A landscape with many valleys, sampled at points; each row gives a point and its height.
A ball rolls from a point to whichever of its 2 nearest points has the largest drop for the distance, and stops where none of them is lower. Distance is the straight distance between rows; heights are no part of it.
mevi: 122  130  129  99  107  104  129  124  175  169  154  114  66  133  183  123  71  111  105  121  117  (h 437)
Nunip: 114  113  122  156  74  143  152  129  136  67  126  107  111  100  93  86  130  123  104  143  136  (h 444)
Tes: 74  74  112  131  150  117  141  110  104  112  121  138  159  119  81  111  186  133  111  139  103  (h 295)
baf: 123  113  96  136  117  147  141  109  93  151  126  95  130  129  126  128  139  133  158  124  93  (h 808)
kiriz: 155  166  134  134  102  197  154  181  181  136  104  110  171  155  171  134  109  122  124  156  138  (h 660)
Dek: 140  113  116  80  176  123  115  107  87  219  101  107  146  160  170  171  119  130  168  107  70  (h 381)
vigim: 121  129  127  139  118  127  125  149  120  57  159  147  122  129  91  103  134  142  108  126  157  (h 530)
lazus: 114  96  129  121  151  125  148  126  134  134  123  122  158  147  117  136  157  122  100  162  101  (h 294)
sotu: 150  188  139  117  90  132  130  143  183  172  134  124  92  126  178  137  68  107  136  104  162  (h 572)
tis: 89  86  78  122  196  92  113  115  67  60  171  166  130  117  66  107  153  148  146  158  104  (h 769)
ral: 116  121  142  108  180  76  102  163  149  63  181  139  129  127  102  125  132  154  77  146  155  (h 470)
mige: 152  162  130  153  112  148  128  123  98  121  129  140  138  136  129  124  133  137  156  95  174  (h 492)
lom: 149  167  174  126  98  141  125  166  213  168  126  149  109  136  178  150  64  106  118  114  149  (h 554)
Dupof: 155  152  128  128  128  89  106  95  115  179  137  138  94  112  127  140  128  129  204  56  144  (h 748)
poni: 123  126  119  128  110  106  129  109  126  151  160  117  69  114  139  104  114  120  128  105  115  (h 538)
zekik: 76  66  112  123  147  110  123  130  141  67  125  143  163  66  68  97  160  162  87  138  138  (h 560)
Borem: 91  72  88  127  182  79  125  104  72  83  165  138  99  98  69  105  170  131  127  149  94  (h 745)
Ruleg: 167  172  178  146  118  181  97  146  119  110  99  187  179  157  127  149  113  143  153  90  199  (h 576)
bafa: 104  82  133  145  94  125  135  88  139  164  115  142  129  121  106  123  157  114  131  104  92  (h 374)
Dazi: 166  153  122  94  188  80  104  114  91  198  142  106  109  142  163  168  121  132  191  96  108  (h 495)
Zadi: 101  81  131  93  185  83  125  131  139  105  147  133  159  106  105  132  162  146  67  159  120  (h 397)
lapa: 165  187  155  115  142  143  134  161  132  129  147  114  133  150  173  159  105  137  123  144  161  (h 629)
maman: 157  175  119  135  99  198  147  153  148  142  97  112  166  149  158  140  126  125  155  137  149  (h 675)
Gofe: 127  127  103  136  143  103  119  126  74  63  171  137  69  99  94  92  132  134  127  133  149  (h 642)
levif: 117  112  102  158  111  129  121  101  55  79  134  122  98  89  86  87  146  133  156  117  154  (h 598)
Figib: 154  200  118  140  83  158  147  148  136  99  145  104  106  104  144  108  108  138  135  128  197  (h 388)
geka: 119  98  142  105  154  98  130  136  159  127  128  135  158  122  117  139  154  136  73  163  115  (h 349)
karim: 116  131  142  125  139  108  100  158  152  60  162  148  112  136  97  108  129  150  87  142  165  (h 499)
lagu: 104  79  116  136  143  133  144  108  100  137  116  140  158  135  105  139  174  121  122  132  94  (h 212)
feso: 171  210  153  116  138  137  121  142  140  159  134  123  129  138  184  161  91  127  159  122  177  (h 610)
lif: 87  88  128  167  73  134  144  107  128  87  105  132  123  89  74  86  154  123  112  126  142  (h 486)
tol: 112  114  103  129  86  128  151  111  134  128  134  89  84  113  127  102  112  115  121  135  112  (h 503)
gure: 116  111  189  115  157  94  97  131  185  130  109  186  167  116  113  148  136  131  69  129  154  (h 649)
bimud: 114  88  112  96  142  122  139  105  124  201  116  103  132  158  161  147  114  116  131  137  61  (h 394)
Mutu: 122  90  120  99  137  137  126  92  97  225  84  118  168  167  153  166  123  117  176  99  61  (h 320)
laku: 148  148  103  119  102  107  140  126  111  76  184  80  34  82  130  99  101  125  124  150  140  (h 282)
vulud: 146  150  107  133  111  112  130  98  103  171  128  110  114  115  138  140  135  136  196  76  133  (h 770)
fiz: 160  172  142  119  135  167  155  171  161  126  126  108  160  165  172  148  104  122  121  155  138  (h 648)
gosi: 155  137  130  113  162  78  91  99  108  200  145  130  87  134  158  156  104  126  180  83  112  (h 537)
dama: 128  126  196  122  130  84  98  131  193  153  110  179  136  122  135  151  121  111  78  127  138  (h 666)
mosos: 78  66  96  144  147  112  137  109  88  73  135  125  119  88  58  93  172  136  125  150  110  (h 720)
Gota: 156  178  187  117  176  162  116  177  140  125  94  139  178  194  158  176  102  130  116  147  151  (h 474)
Nad: 127  108  154  105  139  108  135  147  183  169  97  133  159  141  144  153  132  113  84  159  97  (h 485)
Meb: 133  115  129  100  138  141  142  132  151  181  114  97  150  160  170  153  107  120  127  148  75  (h 352)
Gusod: 176  183  133  115  176  175  142  149  87  155  83  92  197  181  163  182  141  146  186  131  140  (h 723)
kiz: 65  63  107  153  149  134  129  105  74  90  121  173  165  120  61  112  180  146  152  110  123  (h 430)
Mafi: 135  130  157  129  114  134  138  161  196  148  96  151  150  139  149  143  123  114  97  139  125  (h 510)
loram: 69  83  120  140  102  116  135  111  132  70  114  140  148  78  63  89  168  140  102  143  147  (h 524)
zul: 110  95  108  164  92  163  155  113  96  111  102  112  151  119  106  106  151  128  136  130  110  (h 343)
devuk: 123  128  132  169  64  157  141  108  147  119  109  139  108  105  102  95  125  107  124  101  145  (h 383)
fepu: 111  135  125  145  128  106  92  140  114  45  176  180  103  114  74  99  132  154  117  115  169  (h 567)
fifim: 104  103  130  91  204  76  110  161  141  78  175  140  146  118  113  129  146  150  71  178  136  (h 440)
gorub: 145  144  181  125  109  109  110  129  180  175  116  167  128  139  150  152  98  102  102  115  117  (h 681)
gul: 134  123  132  129  112  134  125  116  156  156  129  122  121  139  145  132  124  120  130  121  106  (h 489)
gane: 157  156  158  101  219  137  127  163  119  133  112  115  161  191  164  191  113  136  102  164  101  (h 395)
voloz: 143  141  103  131  86  122  144  145  121  55  161  91  50  84  111  86  112  127  112  170  156  (h 221)
nefup: 173  203  123  105  144  185  154  158  118  161  83  86  196  172  175  181  126  139  194  141  142  (h 706)
Puf: 97  93  117  125  86  98  145  126  213  135  98  108  120  91  131  95  127  115  80  163  102  (h 447)
pima: 134  114  113  146  153  95  103  101  62  141  153  141  98  113  126  123  150  138  161  98  121  (h 645)
Vop: 158  148  124  122  143  178  151  145  98  150  99  109  186  170  162  162  132  140  159  130  125  (h 746)
soli: 154  128  118  84  210  91  109  110  79  206  123  95  139  162  166  183  125  126  186  120  75  (h 438)
faz: 114  105  112  131  136  104  126  119  99  77  164  114  90  103  97  99  157  123  104  149  126  (h 672)
butan: 108  99  158  122  166  98  108  126  157  99  124  183  164  118  96  131  149  143  86  128  157  (h 624)
Gog: 158  148  155  128  109  103  101  98  129  181  140  158  104  125  140  141  114  118  154  73  146  (h 721)
pamef: 142  131  108  150  166  98  100  119  47  103  151  166  113  117  109  108  148  141  175  100  148  (h 688)
Tiku: 89  94  99  132  66  124  156  122  185  124  101  87  91  102  119  85  111  106  106  157  93  (h 471)
fuma: 156  181  113  134  100  165  139  142  109  111  132  101  136  134  147  115  136  133  157  125  178  (h 439)
Tatul: 146  124  110  130  136  133  128  100  94  167  127  112  137  124  144  135  138  134  168  95  102  (h 790)
sono: 153  151  168  129  107  130  104  116  149  176  127  151  133  138  157  162  99  118  135  97  138  (h 698)
vulo: 152  183  135  151  74  154  147  153  166  103  147  112  95  103  140  100  91  114  105  128  180  (h 347)
pak: 91  94  113  162  138  131  100  115  75  71  142  178  139  119  57  102  163  150  151  111  143  (h 501)
dima: 65  55  110  151  148  130  141  92  97  106  103  137  161  95  61  107  188  136  127  118  106  (h 359)
zese: 133  163  109  92  124  102  131  117  151  167  160  96  66  116  169  125  81  123  135  115  129  (h 409)
vumin: 120  119  120  149  81  154  160  130  158  127  107  114  138  133  126  114  136  119  107  135  107  (h 220)
kup: 114  119  136  104  123  118  136  127  176  169  137  110  105  147  163  130  98  114  103  131  88  (h 461)
goz: 94  84  129  76  150  98  130  103  157  207  115  116  122  152  149  148  114  105  104  140  53  (h 429)
ritev: 147  153  128  130  94  145  135  149  116  51  162  114  79  109  110  100  117  133  109  142  174  (h 128)
bom: 132  100  121  124  116  160  136  109  118  198  85  126  173  152  143  159  143  119  159  107  82  (h 253)
ded: 177  197  181  131  135  184  109  168  133  115  103  162  181  171  148  162  95  129  146  115  202  (h 535)
Kevil: 87  92  124  128  159  96  115  129  135  78  141  156  158  106  79  111  152  151  101  126  141  (h 593)
dolis: 164  180  179  106  208  153  108  165  114  115  96  132  179  199  166  200  104  146  100  154  124  (h 436)
Zun: 115  112  88  134  191  113  108  144  57  60  169  154  137  137  95  112  151  149  147  153  120  (h 794)
goga: 101  95  97  161  125  121  112  103  67  67  141  158  101  100  64  91  161  134  148  110  141  (h 553)
sud: 141  161  145  157  57  153  130  132  191  126  134  140  87  106  144  102  93  112  113  110  161  (h 301)
Parin: 103  86  145  92  143  89  133  123  197  182  116  123  133  130  150  145  119  111  88  154  83  (h 460)
Lalep: 119  96  133  120  112  177  143  124  154  175  70  126  191  160  139  151  144  110  133  133  74  (h 222)
Vupe: 109  91  127  134  91  144  131  100  140  191  83  137  144  136  135  133  131  106  144  92  83  (h 316)
vif: 119  107  120  159  74  139  130  93  116  140  120  134  105  103  105  108  144  120  140  106  117  (h 432)
rifab: 129  100  99  137  141  73  103  89  86  161  155  135  74  111  127  125  139  120  162  95  100  (h 609)
bepeb: 165  194  111  130  110  196  155  159  141  166  86  94  192  158  167  160  131  130  188  144  159  (h 691)
dob: 138  143  139  170  61  140  130  110  146  108  141  136  84  95  118  95  107  113  126  100  168  (h 326)
fon: 113  113  112  159  74  177  156  131  113  83  97  115  140  126  98  91  150  127  119  141  130  (h 396)
pifum: 162  165  146  95  209  123  126  159  114  152  141  86  145  179  181  184  100  135  113  175  97  (h 351)
givid: 114  117  114  147  67  140  148  123  161  96  123  91  86  91  106  84  112  113  99  152  123  (h 473)
fuvis: 116  117  109  137  169  137  104  153  66  71  141  148  165  165  99  129  151  151  146  140  123  (h 818)
denab: 94  95  125  122  112  88  142  123  187  130  122  126  126  85  128  111  142  121  65  153  109  (h 425)
sozi: 151  155  118  155  64  155  135  127  113  80  142  107  86  87  108  91  118  124  126  124  173  (h 236)
sagiv: 133  157  94  79  129  86  138  125  137  152  184  77  34  112  180  113  72  129  127  129  127  (h 378)
sigu: 125  121  101  144  158  90  90  124  82  56  183  182  78  109  83  92  137  141  132  127  150  (h 608)
sesed: 91  96  102  146  116  131  142  117  94  79  131  119  122  110  83  110  164  128  116  152  118  (h 697)
risop: 145  158  98  105  122  95  136  123  110  117  197  79  42  98  163  109  101  133  128  143  121  (h 337)
pufog: 156  212  161  103  108  123  113  139  166  181  141  134  91  133  182  151  83  119  151  96  172  (h 587)
Rarud: 172  204  180  129  145  174  118  178  154  132  102  148  166  177  166  171  86  123  127  141  175  (h 504)
Tifin: 119  108  124  132  98  165  152  149  181  155  88  115  166  151  147  133  127  107  114  147  94  (h 155)
moget: 135  115  129  138  132  183  143  142  95  128  89  120  194  171  134  141  151  136  144  140  115  (h 768)
sete: 155  154  160  148  117  150  102  126  99  129  109  173  157  146  125  142  128  139  158  81  188  (h 542)
Fezer: 118  99  117  132  137  87  107  93  110  156  169  124  73  116  130  122  136  125  124  118  88  (h 574)
sirev: 143  141  101  165  130  123  107  118  52  80  145  148  102  96  102  95  142  145  173  87  168  (h 647)
Vivub: 114  111  105  153  91  183  170  119  129  133  87  106  165  139  112  114  145  123  139  135  88  (h 283)
tofed: 96  93  133  123  143  92  128  113  160  135  130  140  130  108  118  124  158  119  86  137  110  (h 392)
budi: 150  155  175  146  93  154  130  167  204  145  104  154  141  139  155  136  100  109  108  123  159  (h 533)
pari: 149  145  151  100  175  126  137  139  130  170  127  101  143  168  175  172  103  130  114  153  86  (h 303)

For each start below, name the point where the ball stops.
sete => sud
sirev => lagu
Ruleg => pari
maman => pari
lom => pari
fuvis => lagu
kup => ritev
